Each row is a point on a tangle of strands that fork, close into loops and nearly touch. The rows are in no order.
In the rows, 128 means zero.
Points whose rows are less than 112 apart are linked; no others are.
vadap: [155 152  97 110 130 168 123 147 146 136 147 113 160 100 131 113 133 153
 145 160 206]
vigi: [131 105 172 208  95  96 110 159 155 171 145 149  94 122  69 110 148 135
 111 126  93]
Zab: [ 86 165 110 162  78  93  96 160 118 174 107 124  88 154 106 139 132 179
 102 154 153]
gom: [ 61 157 117 178  77 138 118 110  70 137 113  94 134 169 103  96  98 118
  91 111 181]
lol: [148 110 106  96 150 119 102 116 188  97 117  74 155 105 159 156 144 113
 177 155 121]
bog: [148 176 101 134  74 107 122 120 127 164  77 105 108 176 147 163 124 168
 120 174 109]
gopum: [ 42 140 158 152 158 120  90 119  73 115 134 149 112 123 111 130  91 120
 119  90 126]
muke: [173 133 144 135 145 131 122 175 151 158 148 179 107 100 129 132 131 149
 151 143  64]
Fulup: [133 106 143 172 113 141 180  96 139 160 133 126 129 154  68  87 115 119
 111 120 160]
Kamuk: [138 152  94 193 135 168 137 137  54 111 119 163  73 133  95 131  77 139
 122 123 149]
sol: [172  89 128  90 103 142 134 166 131  92 176 134 166 136 179  82 141 124
 144 100 140]
kem: [148  89 144 159 103 131 170 163 148 160 173 151 118 148 120  76 163 132
 122  97  73]
gane: [145 104  91 125 159 107 166 146 189 158 121 125 116 116 140 163 145 164
 167 144 121]
fil: [107 149 118 181 176 151 104 127  96 104 107 151  82 106  75 148  95 127
 128 133 135]
lib: [172 121 164  67 152 156 123  98 159 163 164 118 186  88 141 123 137 109
 129 128 104]
Tad: [152 130 145 133 180 134 157 118 122 123 117 186  98 132 127 168 109 120
 127 113  66]
favet: [116 182 116 115 101 108 153 130 157 156 103 111 149 170 114 143 166 145
 109 165 171]
Deted: [ 84 142 141 118 119 103 159 100 154 120 106 108 161 178 111 132 151 105
  99 130 165]
Sigom: [144  81 114 115 140 143  93 101 108 113 137 111 135 113 153 124  60 135
 149 113 163]
vagop: [ 85 118 123 153 115  76 102 175 153 166 120 141  82 132 116 151 133 174
 123 138 118]
bal: [180 164 137 148  81 139 121 127 112  82  84 116  89 141  77  77 190  78
 137 159  88]
Fet: [ 94  89 160  88 142 109 194 133 136 116 149 147 172 148 171 161 166  96
  80  74 153]
rog: [144 151 136 188  84 136 152 132 112  81 101 126  95 179  77  92 153  93
 110 137 129]
Gosi: [130 193 150 130  94 154 109 113 121 209 141 122 156 134 102 109 130 145
  87 162 112]
Dusog: [143 164 123 118 156 185  86 116 116  63 121 118 159  99 113 122 123  90
 140 154 156]
Lor: [ 71 149  94 157  78 121  82 135  90 131 123  97 122 159 130 110 106 157
 114 141 176]
zupaf: [106  90  86 112 123  87 153 154 190  92 122 106 133 163 158 148 172 138
 142 134 159]
zukit: [ 58  92 101 148 145  69 132 135 105 163 116 134  70  88  93 119 107 190
 118 119 164]
ravo: [167 189 124 116 152 179 105  91 130 117 109 106 157  90  94 121 148  95
 134 175 121]
fibo: [100 159 133  83 113 117 131 116  70 152 128 144 156 145 163 152  97 149
  94 111 175]
bilad: [157 130 158 158  74  84 132 146 161 157 104 131  97 161 122 146 163 133
 116 140  43]
karu: [ 76  82 164  96 128 111 112 140 108 165 188 128 174 102 149 111 102 145
 114  81 189]
nadil: [ 82 138 125 135 167 106 119 153 173  95 115 142 113 127 127 170 166 125
 125 145 120]
dilu: [106 180 147 144 140 178  68 134  99  87 147 131 139 111 106 104 120 100
 110 140 126]
zumep: [125 148 110 120 106 159 141 108  47 142 137 124 155 133 131 134  84 142
  99  99 204]
kal: [195 201  79  94  95 156 129 131 110 114  94 109 128 147 158 129 153 136
 151 175 118]
nalot: [142 197 159 185  88 143 127 128  62 124  96 162  94 162 101 138 119 113
  86 132  82]
Zapu: [110 101 130 118 138 123 108 134 194 152 152 111 147 115 163 138 167 120
 124 133  68]
beru: [127 170 112  97 108 143  90 116  93 149 118 122 150 147 176 150  93 152
 114 139 125]
Vidi: [192 105 133  87 124 152 135 117 162 153 151 119 146  93 138  79 163 102
 162 124  62]
bev: [ 88 118 159 110 137 135 112 144  46  88 154 141 155 111 158 133  90 121
 133  64 195]
Papot: [165 165 142 126  94 157 115  51 127 188 106  89 148 133  97 110 122 115
 104 161  92]
lizug: [204 159 131  68 116 175 109 132 115 132 142 133 144  89 150  83 138 126
 171 149  86]
vuna: [112  92 115 128 113 109 169 111 133 161 139 124 136 143 106 108 110 149
 121 112 186]
dip: [203 133 123 128 136 151 124  82 124 106  94 117  89 116 102 103 124  91
 163 147  50]
Rem: [ 89 105 166 190 133 115 156 103 124 125 132 136 102 156  77 112 109 103
 112 112 107]
manu: [ 68 117 118 137 113  79 159 138  53 135 129 156  99 147 139 117  98 175
 132  78 163]
kas: [161 126 149 106 179 161 152 161 120 106 168 186 148 102 151 126 111 124
 136 106 115]
Nusur: [ 80 122 101  78 182  97 118 149 118 112 108 153 110  72 152 164 101 168
 136 132 166]
Bozig: [158  65 135 107 156 144 160  90 175 101 142  98 170 119 136 130 155  80
 130 105 137]
zed: [ 93 166 116 133 129 150  83  89 128 129 111  85 159 132  98 132 129 111
 104 157 169]
kune: [127 142 118 138 140 145  96 146 150 152 145 129 128 102 108 122 116 158
 140 158 144]
gevi: [116 109 165 118 151 152 140 172 101 108 194 172 158 120 175 108 129 105
 121  68  87]
Gaba: [162 151 128  89  84 135  85  90 111 140 117  95 143 158 167 117 106 127
 131 149  75]
vir: [155 140 157 140 154 132 160 122 145  92 106 163 100 138 106 140 167  81
 119 127  41]
gen: [129  84 154 124 136 139 129  64 161 134 144  86 171 125 104 101 123  86
 125 128 139]
Kun: [ 88  70  89 116 124  75 139 131 122 158 133 114 112 116 128 111 103 187
 138 117 190]
vefut: [192 133 154 161  85 108  90 148 142 143 110 126  92 112 110 117 154 119
 150 155  45]
vuvab: [ 44  68 105 141 162 105 124 180 162 148 171 151 107  74 163 130 149 152
 113  91 120]
bofof: [ 82 167 116  82 171 115  98 156 157  98 111 141 137 106 162 180 131 137
 136 148 143]
kek: [184 132 126 109 141 153 137  97 128  70 111 112 132 131 126 100 150  74
 156 137  90]
lenim: [ 61  94 160  95 131  99 151 141 150 168 178 138 179 125 157 129 156 130
  88  74 162]
mugum: [140 111 137 143 138 106 146 111 201 147 112  96 120 124 131 152 190 100
 139 143  41]
zitan: [103 138 146  91 115 135 116  99 121 108 129  94 187 140 131 142 133 104
 100 129 206]
nofod: [137  79 139 193 100 118 116 197 165 150 176 145  91 121 117  91 159 147
 123 120  81]
Tek: [130 138 105  76 187 135 125 131 129 128 111 143 137  59 136 178  93 160
 141 143 204]
tesa: [171  99 114  96 102 137 149 150  91  77 153 129 155 166 177 118 107 129
 147 106 182]
nit: [134 132 162 179 136 156 149  59 102 130 106 125 115 144  83 108  83  74
 108 122  97]
vazo: [ 96  64 131 158 139 117 121 172 158 173 177 157 103 102 146 117 126 158
 118  95  83]
baz: [102 131 112 180 128 130  58 144 131 166 128 122  83  81  85 127  93 163
 133 160 148]
neba: [115 118 161 102 135 111 118  99 144 135 136 121 155 151 173 149 122 110
 114 114  61]
Bir: [184 148 139 176 139 167 145  82 106 117  92 129  88 119  56 120 116  89
 128 148  89]
Ditop: [ 50 112 109 111 152  89 109 187 150 110 139 147 110  88 147 129 137 166
 128 117 172]
vog: [138 139 101  89 143 103 169 124 165 173 118 120 143 139 135 165 148 177
 140 154 179]
Dosap: [101 114 115 150 121 105  84  86 162 119  93  69 118 162 121 144 115 111
 134 159 103]
lef: [ 98 138 120 143  97 124 116 152  80 122 156 140 125 162 152 102  89 158
 135 105 144]
ges: [ 88  91 122 140 170 119  92  92  97 113 117 128 102 113 135 134  64 126
 139 103 125]
Bez: [129  69  96  99 159 123  84 137 159  94 133  98 135  88 175 152  93 134
 173 132 156]
bogi: [201 184 105 124  62 123 129 133 120 143  81 106  99 162 142 125 163 140
 152 177  71]
belo: [ 82 150 157 169 170 148 111 146 106 102 145 164 119 113  80 113 120 108
 118 119 149]
zudid: [135 144 111 167 153  95 139 136 156 111  81 137  75 138  99 191 149 138
 141 159 110]
Rire: [133 127 122 102 178 144 178 193 144 118 152 199 137 100 157 151 140 153
 133 115 154]
Zaper: [ 67  74 142  90 150  94 123 140  55  81 143 121 136  83 147 136 105 135
 124  67 222]
vunun: [ 91 103 147 137 134 118  89  89 180 162 138  83 148 125 111 125 128 110
 124 139 106]
lamod: [148 140  80 129 116 140 131 141 107  74 117 121 129 159 142 126 113 136
 142 140 187]
puvo: [ 82  97 128 124 144  96 195 147  90 128 151 172 127 142 144 128 119 147
 120  56 159]
geb: [131 156 136  98  74 121 122  73 135 169 112  77 169 174 145 113 118 125
 105 154 114]
mive: [189 152 136 166 109 149 151  93 143 121  98  99 110 124  50  77 172  78
 138 162 115]
pura: [164 117 149 117 153 155 189 112  98  93 140 157 150 137 129 120 117  98
 120  93 138]
gemep: [143 175 167  94 159 165 103 105 137 149 133 143 165  95 121 136 131 112
 116 151  93]
ropu: [131 166 170 146 122 133 140 120  80 134 133 180 104 153 131 135 103 116
 113 105  60]
Lezol: [188 152 134 156 101 125  97 166 105 150 119 159  83 122 134 135 103 166
 146 153  56]
gib: [153 183  82 129 115 136 121 179 125  92 101 143 109 154 147 143 144 157
 154 173 146]
Solor: [105 124 157 206  99 121  80 134 116 176 141 132  95 123  63 107 107 150
 114 129 130]
Dibuz: [147 100  99  95 149 121 172 146 168  67 126 128 144 154 186 152 170 108
 137 118 126]
suk: [203 126 130 117 126 133 161 153 165 168 141 145 112 100 135 115 173 138
 159 132  30]
Tage: [123  93  83 122 174 125 167 190 188 118 133 161 115 101 170 162 159 151
 151 124 132]
verip: [130 146  96 155 122 161 153 107  36 147 112 151 101 146 127 135  58 154
 121  89 158]
Lod: [ 82  92 133  82 128 110  90 121 100  83 127  87 157 110 143 151 116 118
 124 113 226]
vekeg: [104 110 142  88 143 112 147 123 152  86 129 125 165 158 179 160 146  90
 107 100 117]
Furu: [152  77 159  99 139 145 164 100 117  74 149 116 178 130 136 131 125  75
 123  87 174]
teda: [176 102 115  94 154 159 147 158 158 140 165 144 163  76 144 130 109 158
 162 126 188]
Goba: [104  76 100 131 107  88 193 141 172 143 139 116 127 169 127 115 159 151
 124 104 179]
zasek: [136 153 105 167  97 136 149  94 108 125  82 112 100 173  98 130 117 118
 113 145 138]
zafuf: [162 159 144 118 131 110 146 134 174 115 101 119 112 115 104 131 214  86
 148 158  49]
goleb: [138 112 106 133 114  90 116 102 149 147 102 106 101 158 146 157 111 156
 144 147  88]
kuvab: [182 131 137  72 108 151 102  78 130  98 124  80 171 117 139  87 158  74
 159 144 119]

A fork is a point with three links, a tip a point with one. Leave the first point through the second and follow the links. Name the first fork or tip that comes.
vunun; Dosap => sol
Gosi; Papot => belo
fil; Kamuk => Gosi
sol; tesa => vunun

A tip is a point with one link. Name the tips that can be reached along the links from each point below, in the order of the rows.
Kamuk => lol, Gosi, bilad, lizug
nadil => kem, Tek, zudid, teda
lef => gom, vagop, puvo

Name the points in between on the shortest way along the links from the first point to the second, in order.
dilu; Gosi => belo, fil, Kamuk, verip, zumep, fibo, beru, Gaba, geb, Papot
zudid; baz => nadil, bofof, Nusur, Ditop, vuvab, vazo, nofod, vigi, Solor
zukit; Lod => Kun, vuna, Goba, zupaf, Dibuz, vekeg, neba, Zapu, vunun, gen, Bozig, Furu, pura, kas, Rire, Tage, gane, vog, favet, Deted, zitan
zafuf; gib => mugum, Zapu, vunun, Dosap, goleb, bog, bogi, kal
